Points on a hilly landscape, in no order, each with its height.
From any point a ball takes the steepest step (drop divided by distance) to one of its 2 nearest points. It stops when none of these is lower. Distance is the straight distance between rows; heights are no part of it.
kaz height 7.22: |  27 | -12 |  -6 | -14 |  16 |   7 | -11 |  -6 |  -5 | -19 |  -1 |  -2 |  -9 |   7 | -21 |   1 | -49 |  -3 |   8 | -26 |  23 | -18 | -11 |  12 |  14 |  -1 |   1 | -26 |  20 |   2 |  21 |
sumat height 2.16: |  13 | -13 |  -7 |  13 |   3 |  22 | -30 |  -3 | -11 | -20 |  -1 | -31 |  10 |  11 | -10 |  10 | -43 | -19 |  -1 | -13 |  50 | -29 |  20 |  32 | -13 |  -7 |   2 | -27 |  11 |  -4 |  18 |
sab height 3.37: | -18 | -19 |   0 | -15 | -26 |  15 | -15 |   7 | -42 | -27 |  -1 |   1 | -29 | -10 | -10 |   3 |  -8 | -20 |   0 | -12 |  27 | -22 |   7 | -20 |   4 |  -2 |   2 | -13 |  10 |  -3 |  -4 |
pov height 1.98: |  -1 |  18 |  -1 |  -2 | -33 | -22 | -15 |  -5 |   2 | -19 |   9 |   4 |   6 |   9 |  27 |  -7 |  20 |  10 |  12 | -17 | -25 |  12 |   4 |  10 | -28 |   8 |   7 |   9 |  -5 |  10 |  13 |
luru height 3.40: |  -6 |   1 |   3 | -16 | -25 |   4 | -32 |  10 | -14 |  -8 |  21 |  -8 |   7 |  24 |  -4 |   5 |  15 |   9 | -12 |  19 |  26 | -15 |   7 |  -5 |  -5 | -18 |  40 |   0 |  -8 | -18 | -12 |
kebu height 8.25: |  -5 |  16 |  -3 |  -9 | -47 |  22 |  -7 |  14 | -33 |  26 |  -5 |   8 |   5 |   4 |  20 |  15 |   0 |  -2 |  14 |  -7 |  26 |   0 | -23 |  28 | -11 | -12 |  13 |   5 | -17 |  -4 |  -2 |
Zit height 5.30: |   2 |  13 |   0 |   6 |  10 |   1 |  45 |  -2 |  14 |   3 | -16 |  12 |  37 | -30 |   3 | -12 |   3 | -14 |  -5 |   4 | -11 |   1 |   5 | -17 |  15 |  10 |  21 |  13 |  14 |  11 |  -6 |
gigen height 7.02: |  -1 | -10 |  -1 |  -4 |  20 |   1 | -17 |   1 |   3 | -20 |  -6 |  -1 | -42 |   6 | -52 | -13 | -44 | -14 |  -4 |  15 |  26 | -30 |  21 |  -7 |  16 |   2 |   8 |  -4 |   3 |  -3 |  -4 |
bepos height 6.53: |  14 |  18 |  -1 | -19 |  -1 |  12 |  -1 | -20 | -24 |   7 | -11 |  22 |   7 |   4 | -13 |  -5 | -10 |   3 |   9 |   0 |  26 |  -7 | -24 |  34 |   7 |   9 |   3 |   0 |   6 |  -9 |  17 |
Fod height 4.59: | -13 |  -1 |   5 | -12 | -23 |  -5 | -26 | -15 | -14 |   4 |  17 |   3 |   7 |  42 |  38 |  -2 |  20 |  14 | -11 |   6 |   7 |  11 | -13 |  10 | -26 |  -2 | -21 |  -9 |  -6 |  -7 |  -1 |
Kino height 8.20: | -33 |  25 |   7 |   8 |  -9 |  45 |  -5 |  17 | -18 | -15 |   5 |  -6 |  20 | -14 |   1 |  -6 |  15 | -12 |  -1 |   2 |  16 |  -3 |   6 | -12 |  10 | -14 |  17 | -30 |  -8 | -18 | -20 |
Kiz height 1.99: |   2 | -18 |   5 | -11 |   3 |  -3 |  16 |  -6 | -27 |  -8 |  -8 |  27 | -29 |   3 |  -5 |  -5 | -22 |  -2 |  17 | -16 |  13 |  -8 |  -6 |  -9 |   5 |   7 | -21 |   8 |  23 |  16 |  15 |
fako height 3.41: |  12 | -23 |  -8 | -12 |  -2 |  20 | -34 | -18 | -15 | -19 |  18 | -30 |   7 |  17 |   1 |   6 | -43 |  -5 | -16 |   9 |  27 | -14 |   7 |  25 |   6 | -10 |  -2 | -29 |   4 |   3 |  12 |
Vife height 2.30: | -31 |  -3 |   8 |   0 |  -1 |  24 |   5 |  12 | -26 | -26 | -12 |   8 | -22 |  -9 |  -4 |  -1 |   6 | -10 |  -2 | -27 |  20 |  -3 |  -5 | -35 |   9 |  -6 |   4 | -19 |   4 | -21 |  -7 |
sok height 6.14: |  -4 |  -7 |  -4 |  -1 |  28 |  -3 |  33 | -17 |  27 |  11 |  -4 | -22 | -16 |  -8 |  13 |  -2 |   5 |   8 | -13 |  22 | -22 |  22 |   5 | -26 |   7 | -24 |  -9 |  27 | -13 |  -6 |  -6 |
Sek height 7.61: |  -7 |  36 |  -6 |   2 | -15 |  23 |  25 |  18 | -14 |  30 | -20 |  13 |  12 |  -6 |   8 |   9 |   7 |   4 |  20 |  -5 |  17 |   7 | -28 |  14 | -10 | -16 |   9 |   4 | -19 |  -6 |   5 |
moto height 3.61: | -14 | -23 |   9 |   9 | -25 |  -4 |  14 |   9 |  -6 |   4 |   4 |  11 |   6 |  25 |  15 |  13 |  21 |  15 |  -9 |  27 |  16 |  -1 |   7 | -14 | -26 | -11 |   9 |  20 |   3 |   5 | -11 |
Feva height 4.53: |   1 | -21 |   7 | -10 | -16 |  12 | -23 | -12 | -22 | -25 |  25 | -16 |  19 |   6 |  10 |  -5 |  -3 |   2 | -12 |  18 |   4 |  -9 |   9 |  18 |   6 |   1 |  -2 | -26 |  17 |   7 |   1 |
dipe height 5.79: | -25 |  14 |  10 |  10 | -25 |   9 |  -5 |  14 |  -3 |  -1 | -18 |  39 |  -5 |  12 | -14 |   0 |  16 | -12 |  -8 | -16 |  33 |  -4 |   3 | -16 |   1 |   6 |  34 |  15 |  -2 | -30 | -26 |
Bipab height 6.29: |   5 |   0 |   9 |   4 |  24 |  17 | -13 |  10 |   1 | -20 |  -4 | -20 |   5 | -23 | -22 |  -5 | -12 |   1 |  -3 |  -8 |  -1 |   0 |  16 |  12 |   3 |   1 |   2 | -25 |   8 | -13 |  13 |
togun height 5.57: |  16 | -19 |   9 |   6 |   2 |  -2 | -20 |   7 |   9 | -10 |  -2 |  -1 |  -3 | -12 | -12 |   5 |  -9 |   6 |   2 |  -9 | -17 |   4 |  18 |  13 |  -5 |  11 |  -4 |  -4 |  17 |   3 |   5 |
zar height 6.91: | -11 |  38 |  -9 |  -4 |   2 |  -4 |  30 |  11 |  -7 |   9 | -14 |  12 |   0 |  -2 |  -4 |   0 |   2 |  -3 |  13 | -14 |   4 |   5 | -20 | -14 |   0 | -11 |  28 |  23 | -18 |  -9 |  -3 |
Fodoz height 4.77: |   7 | -10 |   3 |  -2 | -19 |  11 | -37 |  23 | -16 |  -3 |  -2 |  -6 |  -1 | -15 |  -4 |  18 | -20 | -16 |  15 | -31 |  -1 |  -2 |   9 |  21 | -19 |   4 |   7 | -10 |  10 |  -1 |   7 |
velig height 5.31: |   1 | -12 |  11 |   8 |  42 |  14 |  32 |   3 |  20 |  27 | -20 |   4 |   5 | -20 |  -8 |  -1 | -13 | -11 | -18 |   2 |  -4 |   9 | -11 | -17 |  29 |   0 |  -6 |  -4 |  16 | -15 | -15 |
deriv height 6.58: |  -8 |  -5 |   6 |   5 |  29 |  20 |   5 |   5 |  16 |  17 |   1 | -20 |   8 |   4 |   6 |   9 |   1 |  13 | -19 |  34 | -10 |  18 |  11 | -16 |   0 | -25 |  -2 |   8 |  -8 | -17 | -23 |
Punev height 4.07: |  13 |  -4 |  -7 | -13 |  13 | -19 | -12 |   0 |   7 | -31 |  14 | -17 | -26 |  19 |  -3 |   9 | -14 |  19 |   4 |   2 |  -5 |  -7 |   5 | -29 |  -8 | -23 |  28 |   8 |  -2 |   2 |   6 |
bon height 4.20: |   6 |  11 | -13 |   7 |  14 |  -2 |  25 |  -5 |  13 |   9 |  -4 |   8 |  31 | -10 |  -4 |   3 |   1 |  -5 |  15 |   7 | -15 |  -4 |  -6 |  -3 |  -8 |   2 |   0 |   9 |  15 |  15 |   6 |
Mim height 1.53: |  21 |   4 | -10 |  -4 | -13 | -30 |   0 | -21 |   2 |  11 |  12 |   5 |  10 |  18 |  27 |   4 |   4 |   1 |  13 |  10 | -12 |  -4 | -19 |  28 | -16 |   8 | -17 |   6 |   4 |  22 |  12 |
Seme height 3.48: |  14 |  -3 |  -8 |  13 |  27 |  -4 |  25 | -21 |  24 |   9 | -12 |  12 |   3 |   1 |   4 |   6 |  -5 |   6 |   9 |  16 | -20 |  10 |   3 |  -8 | -16 |   2 | -22 |  26 |  13 |  12 |   6 |
pagag height 6.27: | -14 |  14 |   7 |   8 |   2 |  11 |   6 | -11 | -29 | -23 |  -8 |  23 |  -1 | -20 |   1 |   0 |  -1 | -22 |  15 |   5 |  -6 | -10 |   8 | -18 |  -8 |   9 |  16 |   7 |  20 |   2 |  -9 |
zinuv height 7.64: |   4 |  -6 |   2 |   6 |   3 |  -3 |   0 |  18 |  14 |  16 |  -8 |  23 |  15 |   0 | -38 |  -6 |  -7 | -12 |  -7 | -12 |  14 | -12 |  -9 |   9 |  23 |  17 |   6 | -12 |  16 |  -7 | -10 |
Bap height 7.19: |  -8 |   6 |   9 |   6 |  -1 |  30 | -21 |  26 | -10 | -21 |  -1 | -13 |  12 |  -8 | -15 |  -2 |  -5 |  -9 |  -7 | -11 |  21 | -11 |  12 |  11 |   9 |  -7 |  17 | -34 |   2 | -24 | -10 |
gif height 2.58: |   1 |  -6 |   4 |  -2 |  30 |   4 |  21 |  -6 |   3 | -10 | -18 |  24 | -10 |   0 | -25 | -12 | -22 |   2 |  14 | -16 |   9 |   2 |   0 | -10 |  -3 |   6 | -13 |   2 |  23 |   2 |  24 |
viv height 5.54: |   0 |  11 |   0 |  -1 |  15 | -10 |  -8 | -26 | -18 | -31 |  11 |   3 | -13 | -11 |   6 |  -2 |   3 | -10 |  10 |  10 | -23 |  -9 |   9 | -17 |   5 |   8 |   8 |   6 |  13 |   0 |  -6 |
Donik height 3.81: |  11 |  -2 | -15 | -10 |   7 |  16 | -27 |  19 |   1 |  17 |   0 | -23 |  11 | -10 |  -7 |  15 | -21 |  -6 |  20 | -36 |   3 |   1 | -13 |  17 | -12 |  -5 | -15 | -24 |   1 |   1 |  19 |
bef height 1.21: |  15 |  19 |   1 |   2 |  -2 |   3 |  -3 |  13 |  19 |   9 |  -9 | -14 |  -1 | -23 |  22 |  -3 |  24 |  23 |   7 | -29 | -38 |  28 |  -4 |   9 |  -6 |  -5 | -20 |  -3 | -21 | -11 |  14 |
bofa height 3.30: |  13 |  21 |   1 |  13 | -13 |   7 |  11 |   7 |  26 |  21 | -22 |   7 |  22 | -39 |  31 | -10 |  30 |  17 |  17 | -24 | -25 |  19 |  -9 |   2 | -16 |  11 | -20 | -13 | -12 |  12 |  25 |
Dufiv height 2.17: |   5 | -15 |  -5 |  -9 |   6 |  13 | -23 | -13 |  10 |  -1 |  18 | -31 |  -4 |  12 |  10 |   0 |  -1 |  21 |  -8 |   3 | -15 |  15 |  -6 |  15 |  -1 |  -8 | -44 | -25 |  -3 |   5 |   9 |
Zek height 6.61: |  -1 |  20 | -12 |  -3 |  -4 |  17 |  -6 |  23 |   2 | -23 |   6 | -31 |  21 | -12 |  10 |   3 |  -3 |  10 |  20 | -13 | -18 |   6 |  11 |   3 | -26 | -25 |   9 | -13 | -10 |   6 |  16 |
lesa height 0.49: |  -1 |   3 |  -7 |  -6 | -19 | -31 | -15 | -16 |  -3 |  -6 |  13 |  19 |   4 |  31 |   8 |  -3 |  -1 |  -7 |  15 | -12 |  -4 |  -2 |  -6 |   9 | -25 |  15 |  -3 |  13 |  10 |  14 |  12 |
Fum height 3.21: |   7 | -21 |  -4 | -18 | -10 | -25 | -13 |  -1 |   4 | -11 |  21 |  -7 | -26 |  32 | -14 |   3 | -16 |  16 | -11 |  11 |  11 | -15 |  -3 | -19 |  12 | -10 |  19 |   3 |  -4 |  16 |  -5 |
rim height 3.15: |   4 | -12 |  -3 |  12 |  38 |  -5 |  10 |  -3 |  42 | -19 | -12 |   5 |  -8 |   1 | -23 |  -8 | -22 |   3 |   1 | -30 |  -9 |  11 |  15 | -19 |   0 |   8 | -14 |  -2 |  15 |   4 |  15 |
gilon height 5.80: |   5 |   6 |   8 |  12 | -17 | -15 |  -3 |  18 |   4 |  27 |  13 | -13 |   3 |  -2 |  43 |  10 |  37 |   5 |  -2 |   6 | -19 |   9 |  -4 |  20 |  -1 |   2 | -11 |  -1 | -31 |  -1 | -15 |
dibiz height 9.05: |  -7 |  20 |  -1 |  -3 | -19 |  39 |   1 |   2 | -14 | -14 | -17 |   1 |  23 | -23 | -12 |  -9 | -11 |   5 |  19 | -13 |  18 |   3 |   1 |  17 | -22 |  -6 |  11 | -12 |   2 |   8 |  31 |
vuzud height 3.05: |  -2 | -17 |   3 |  17 |   5 | -11 |  30 | -11 |   9 |   6 |  -7 |  20 |  -3 |  22 |  12 |  10 |   3 |   7 |  -4 |  22 |   3 |   5 |   2 | -14 | -15 |   3 | -10 |  23 |  11 |  12 |  -8 |
zupuf height 6.28: | -14 |  21 |  -8 |  -8 | -10 |  -3 |   9 |  18 | -10 |  -7 | -14 |  29 | -17 |   3 | -29 |  -4 |  -3 | -14 |   9 | -22 |  25 | -15 |  -4 | -21 |  16 |  -3 |  30 |  19 |  -5 | -16 | -16 |
dani height 6.85: | -19 | -10 |  -6 | -16 |   7 |   9 |  30 |   3 |   2 |  10 |   5 | -19 |   7 |  -4 | -19 | -19 |   7 |  14 |  -9 |   5 |   4 |   7 | -16 |   3 |  21 | -16 | -19 | -16 |  -8 |   4 |  16 |
labi height 4.28: |   7 |  -9 |   1 |  15 |  23 | -14 | -11 |   5 |  28 |  -3 |   5 |   7 |  -9 |  15 | -16 |  11 | -27 | -14 |  -6 |   1 | -12 |  -9 |   5 | -19 |  15 |   1 |  19 |  -2 |  15 |  -3 | -30 |
reve height 6.15: |   4 |   1 |   1 |   4 |  15 |  -3 |  23 |  -4 |  10 |  -4 | -10 |  14 |  16 | -22 | -25 | -14 | -11 | -19 | -15 |  23 |  -9 |  -8 |  21 | -11 |  18 |  15 |  16 |  20 |  19 |   6 | -14 |
fuma height 6.90: |  16 |   5 |   0 | -11 |  10 |   3 | -23 | -20 |  -9 | -19 |  -4 |  19 |   0 |  27 | -19 |   1 | -32 |  -2 |   6 | -11 |  28 |  -7 |  -7 |  23 |  -7 |   9 |   9 |  -5 |  17 | -11 |  14 |
Figi height 6.84: | -11 |  10 |  16 |  23 |  -3 |   3 |   6 |  -5 |  -5 |   4 | -14 |  29 |  10 | -18 |  19 |   4 |  11 | -26 |   2 |  -1 | -14 |   7 |  14 | -12 | -13 |  22 |  13 |  19 |  18 |  -5 | -22 |
nulom height 7.45: | -31 |   1 |  -6 |  -3 |   0 |  19 |  11 |  -3 |  -6 | -16 |  10 | -26 |  18 | -15 | -17 | -16 |  15 |   3 |  -8 |  16 |  -2 |   4 |  15 |  -5 |   0 |  -5 | -12 | -13 |  -6 |  10 |  11 |
rute height 6.68: |  -3 |  -8 |   0 |   2 |  30 |  -3 |   2 | -12 |  13 | -20 |  -5 |   1 | -16 |  -7 | -44 | -15 | -31 | -13 | -10 |  30 |   1 | -14 |  28 | -12 |  14 |   6 |   8 |   7 |  14 |   6 |  -4 |
lotan height 4.95: |  -3 |   9 |  11 |  -3 |  -1 | -17 |  23 |  -6 | -26 |  19 |  -7 |  12 | -20 |   3 |  -3 |  -1 |  16 |   2 | -12 |  31 |  27 | -10 | -10 |  13 |  17 |  13 |   9 |  18 | -27 |  -6 |  -8 |
Fafal height 5.29: |   6 |   1 |  21 |   4 |  -8 |  -7 |  -6 |  13 | -16 |   1 | -18 |  31 | -14 |  12 |  -3 |  10 |  -2 |   3 |  -4 |   6 |  15 |  -5 |   5 |   1 |  -6 |   4 |  34 |  22 |   6 | -26 | -18 |
rali height 2.85: |  16 |  16 |   7 |  15 |  14 | -11 |   1 | -21 |  13 |  13 |   7 |   0 |  12 | -17 |  26 |  -9 |  34 |   2 |  -5 |   5 | -32 |  11 |  -8 |  16 |  19 |  23 | -22 |  -6 |  -9 |  -6 |  -4 |
kas height 5.73: |   6 |  -2 |   7 |   4 |  32 |  -3 |  43 |  -2 |  12 |  16 | -18 |   0 |  -9 | -18 |  23 |   4 |  -1 |  -7 | -15 |   6 | -14 |  18 |  -3 | -26 |  16 |  -5 |   3 |  24 |   0 | -13 | -17 |
feg height 2.72: |  10 |   1 |  -6 |  -2 |  13 |  -8 |   9 |  23 |  28 |  20 | -11 |  -7 |   4 |   1 |  -6 |  -1 |   3 |  24 |  -2 | -24 | -18 |  23 | -12 |   5 |  -7 |  -8 | -18 |  -2 | -12 |  -6 |  17 |
kone height 2.93: |  20 | -18 |  -9 |   3 |   8 | -18 |   5 |   2 |  17 |  42 |  -1 |   3 | -21 |  -8 | -11 |  15 | -10 |  -5 |  20 |  -7 | -12 |  -5 | -13 |   8 |   7 |  12 | -30 |  10 |   2 |  28 |   5 |
Fubu height 2.92: |   3 |   6 |  -9 |  -4 |   7 |   9 | -29 |   5 |   7 |   2 |  13 | -13 |  20 |  15 |  13 |   1 |   1 |   5 |   5 | -20 |  -8 |  11 | -11 |  17 | -16 |  -2 | -28 | -30 |   0 |  -3 |   9 |
bopa height 4.99: |   6 |  -2 |   8 |  -9 | -20 | -14 | -22 |   5 | -10 |  27 |  16 | -13 |   4 |  27 |  30 |   2 |  14 |  17 | -15 |  11 |   0 |  12 | -14 |  30 |  -8 |   1 | -13 |  -4 | -25 |  -2 |  -3 |
Kipi height 4.25: |  -7 | -22 | -14 | -17 | -22 |   0 | -33 | -14 |  -7 |  10 |  21 | -13 |   2 |  48 |  15 |  12 | -17 |   5 | -10 |   5 |  20 |   4 | -14 |  10 | -21 | -16 | -17 |  -5 |  -5 |   5 |   3 |
Les height 4.36: |   8 |   8 |  10 |   4 | -15 | -15 |   3 | -11 |  -7 |  13 |   1 |  -1 |   5 | -29 |   9 | -12 |  27 |   4 |  -1 |   7 | -19 |   2 |   3 |  27 |  10 |  32 | -13 |  -1 | -11 |  18 |  13 |
mez height 4.85: |  11 |  -1 |   5 |  17 |  39 |  -2 |  -2 |  -5 |  26 |   5 |  -7 |   9 |  -2 | -11 |   3 |   6 |  -9 | -17 | -10 | -17 | -24 |   9 |  -2 | -18 |  24 |  14 |  -3 |  -3 |  19 | -16 | -26 |
gom height 4.63: |   4 | -18 |  15 |  -9 | -41 |  -4 | -13 |  17 | -17 |   0 |   3 |  13 |  -2 |  16 |   2 |   6 |   2 |   5 | -15 |   4 |  26 | -12 |   2 |  14 |   6 |  -2 |  28 |   1 |   7 | -14 | -13 |
git height 5.77: |   1 |  19 |  11 | -14 | -13 |   3 |  20 |  -4 | -33 |   1 | -12 |  14 | -10 |  -7 |  -2 | -11 |   7 |  12 |  -2 |   9 |  20 |  -5 | -18 |  15 |  23 |   3 |  18 |   2 | -11 | -11 |   5 |
Kaze height 2.63: | -21 |  18 |  14 |  21 | -27 |   3 |  21 |   8 | -10 |  12 |  -7 |  18 |  12 |   7 |  38 |   7 |  31 |   3 |  -2 |  17 |  12 |   8 |  -2 |  -7 | -23 |  -4 |  19 |  15 | -20 |   2 | -13 |
Nor height 8.03: | -32 |   9 |  -2 |  10 |   0 |  24 |  -8 |  -3 | -10 | -16 |  19 | -12 |  29 |   0 |  10 |  -4 |  23 | -11 |   0 |  16 |  -5 |   0 |  12 | -13 | -10 |  -5 |  -5 | -15 |   2 |   1 | -16 |
tuva height 5.72: |   5 |   5 |   0 |   3 |  12 |  -8 |  37 | -16 |  35 |  11 | -19 |  -5 |  14 | -29 |   5 | -26 |  27 |  17 | -11 |   1 | -22 |  23 |   8 |   1 |   4 |  11 | -25 |  15 | -14 |   5 |  26 |
sune height 1.79: | -21 |  -8 | -14 | -14 | -27 |  -9 | -32 |   6 | -13 | -12 |  23 |  -6 |  -9 |  24 | -24 |   6 |   4 | -16 |  -2 |   0 |  34 | -27 |   7 | -15 |  -7 | -10 |  26 |   1 |  -5 |  -1 |  -8 |
poz height 5.41: |  -8 | -19 |  17 |  10 | -16 |  -4 | -27 |  -7 |  -1 |   4 |  26 |  -2 |  18 |   5 |   8 |  -6 |  18 | -10 |  -8 |  23 | -12 |  -2 |  13 |  21 |   3 |  14 |  -8 | -16 |  19 |   1 | -16 |
Kubam height 3.83: |   5 | -26 | -11 | -25 | -25 | -18 |  -2 |  -9 |  -9 |   9 |  13 | -13 | -15 |  35 |  -2 |   4 | -15 |  22 | -14 |  16 |  17 |  -2 | -11 |   4 |   1 | -10 |  -7 |  12 | -15 |  23 |  10 |
bir height 4.75: |  28 |   1 |   3 |  20 |  -3 | -11 |  38 |  -2 |  32 |  26 | -22 |   1 |  12 | -51 |  29 |  -5 |  34 |   8 |  13 |  -4 | -15 |   8 |   1 |   8 |   1 |  19 | -24 |   4 | -21 |  15 |  25 |
Vukop height 3.43: |   0 |  18 | -17 |   9 |  -4 | -17 |  -8 | -14 |  22 | -24 |  18 |  -6 |  12 |   9 |  19 |  -3 |  25 |   0 |   8 | -10 | -35 |   8 |   9 | -15 | -16 |  -6 |  -4 |  13 |  -5 |   2 |  -4 |
zamu height 5.13: |   1 |  16 | -11 | -17 |  13 |  -2 |   1 |  17 |   4 | -26 |   0 | -26 |  -4 |  13 |   1 |   2 |  -9 |  23 |   6 | -11 |  -5 |   9 |  -2 | -13 | -23 | -37 |  18 |   0 | -13 | -14 |  18 |
suf height 3.56: |  10 |  -9 | -14 |   6 |  20 |  -7 |   9 |  -7 |  27 |  24 |   1 | -13 | -21 | -30 | -15 |   4 |  -1 | -11 |  11 |   0 | -34 |   3 |   6 | -10 |  21 |   1 | -23 |  18 |  -3 |  11 |  -4 |
Zisi height 1.16: |  -9 | -13 |  16 |  -4 |  -5 |  -2 |  15 |   0 | -35 | -14 | -11 |  27 | -37 |   4 |  15 |   2 |   6 |   1 |   4 | -11 |  14 |  -4 |  -9 | -30 |   6 |   6 |  -1 |   6 |  11 |  -4 |  -5 |
mis height 7.33: |  -7 |  -6 |  -7 |   4 |   3 |   0 | -16 |  18 |   5 |  -7 | -10 |  14 | -12 |   0 | -58 | -10 | -24 | -32 |  -3 |  -6 |  22 | -26 |  16 |   3 |  11 |  17 |   2 |  -2 |   9 |  -5 | -10 |
loz height 8.01: |   6 |  27 |   2 |  -8 | -28 |  27 |   0 |  24 |  -4 | -15 |  -5 |  -7 |  31 |  -2 |  18 | -11 |  -3 |  25 |   9 |  -9 |  -3 |  15 |   1 |  14 | -23 | -22 |  19 | -19 | -10 |   7 |  19 |
Mola height 5.27: |   7 | -12 |   6 | -14 | -35 | -13 | -19 |   1 | -29 |   5 |   5 | -10 | -17 | -18 |   9 |   0 |   4 |   2 |  -2 | -11 | -13 |   2 |   3 |  22 |   7 |  19 |  -7 |   0 |  -8 |  14 |  10 |
ket height 6.30: |   5 |  -9 |  -7 | -10 |  21 | -10 |  36 | -14 |  28 |  20 |  -5 | -14 |  10 | -21 | -10 | -26 |  14 |  17 |   1 |  10 | -16 |   6 | -12 |   2 |  17 |  -2 | -27 |  -7 |  -1 |  14 |  31 |
koraf height 4.58: | -11 |  18 |  -5 |   3 |   8 |  -9 |   9 | -21 |   2 | -21 |   7 |  -5 |   1 | -13 |  26 |  -5 |  26 |  -7 |  -6 |   3 | -26 |   7 |   9 | -39 |   5 |   1 |  10 |  17 |  -5 |  -2 | -15 |
Lub height 3.22: | -18 |   5 | -18 |  -1 |   6 |  -3 |  -7 |  10 |  -2 |  -6 |  11 | -13 |   2 |   7 | -27 |   8 |  -5 | -17 |   8 |  -4 |   7 | -10 |   2 | -12 |  -6 |  -9 |   7 |   2 |  -3 |   4 |  -7 |
tor height 4.09: | -13 |  21 |   3 |   9 |   0 |  -6 |  36 |   4 |  -4 |  25 |  -6 |  10 |  12 |  19 |  16 |   1 |  26 |   8 | -15 |  22 |  24 |   4 | -21 |   3 |   3 |  -4 |   3 |  10 | -31 | -10 | -12 |
gelad height 6.19: |  -4 | -10 |  12 |  13 |   3 |   0 |  -3 |  -1 |   7 |  -2 |   7 |   2 |  25 |  -5 | -10 |  -4 |   8 |  -7 | -21 |  39 | -12 |  -5 |  25 |   6 |   7 |   9 |  14 |   4 |  15 |  -2 | -23 |
kilef height 3.73: |   9 | -20 |  -5 |  17 |  19 | -15 | -12 |   0 |  52 | -12 |   9 |  -6 | -26 |  13 | -18 |   9 | -26 |   3 |  -3 | -21 | -22 |   2 |  15 | -23 |  14 |   2 |  -2 |  -4 |   5 |  10 | -14 |
Dov height 1.40: |  15 | -10 |   5 |   5 |  14 |  -1 | -19 | -19 |  16 |   0 |  14 | -14 | -16 |  -3 |   8 |  -1 |  13 |  14 |  -5 |  -9 | -32 |  13 |  -9 |   8 |  22 |   8 | -35 | -19 |  -1 |  -8 |  -3 |
meruk height 2.42: |  19 |  -5 |  -1 |  14 |   9 | -34 |  14 |  -9 |   3 |  35 |   3 |  19 | -15 |  10 |  14 |  16 |  -2 | -15 |  17 |  14 |  -1 | -11 | -16 |  17 |  -2 |  19 | -14 |  18 |  -2 |  21 |  -3 |
Kibef height 6.54: |   1 |  -3 |   8 |  17 |   9 | -10 |   4 |   6 |   5 |  25 |   6 |  -7 |   1 |   0 |  27 |  14 |  24 |   1 | -15 |  24 | -16 |   9 |   6 |  -7 |   2 |  -3 |   2 |  16 | -17 |  -8 | -29 |
miped height 3.38: |  -5 |  -6 | -21 |  -2 |  10 | -15 |  -2 |  -9 |  13 |  14 |  13 |  -3 | -18 |  23 | -17 |  10 | -15 |  -1 |  13 |   1 |  -8 |  -1 | -13 |  -6 |  -6 |  -4 | -22 |   9 |  -2 |  22 |   0 |
sarom height 4.40: |   6 | -21 |  -3 | -27 | -19 |  -2 | -25 |   7 | -38 |  -2 |   6 | -17 | -35 |  -8 |  -2 |  10 | -15 |   0 |  -5 |  -2 |   4 |  -9 |  -2 |  -2 |   8 |  -8 |   8 |   0 |  -6 |   0 |   2 |

Call two points neighbours if one is among the 2 nearest of the other. Go from one point of each pair to the other, from neighbour to neighbour, staying as low as possible. Name the highest point that can't be avoided.
sumat / Kaze -> gelad
Dov / Zisi -> Mola
lesa / sune -> miped
Zisi / Fum -> deriv
Kaze / vuzud -> moto

Where does a ball stop that starts at each point below?
mis -> vuzud
Kibef -> Fum
Kino -> Dov
deriv -> Zisi
Sek -> sune
nulom -> bef
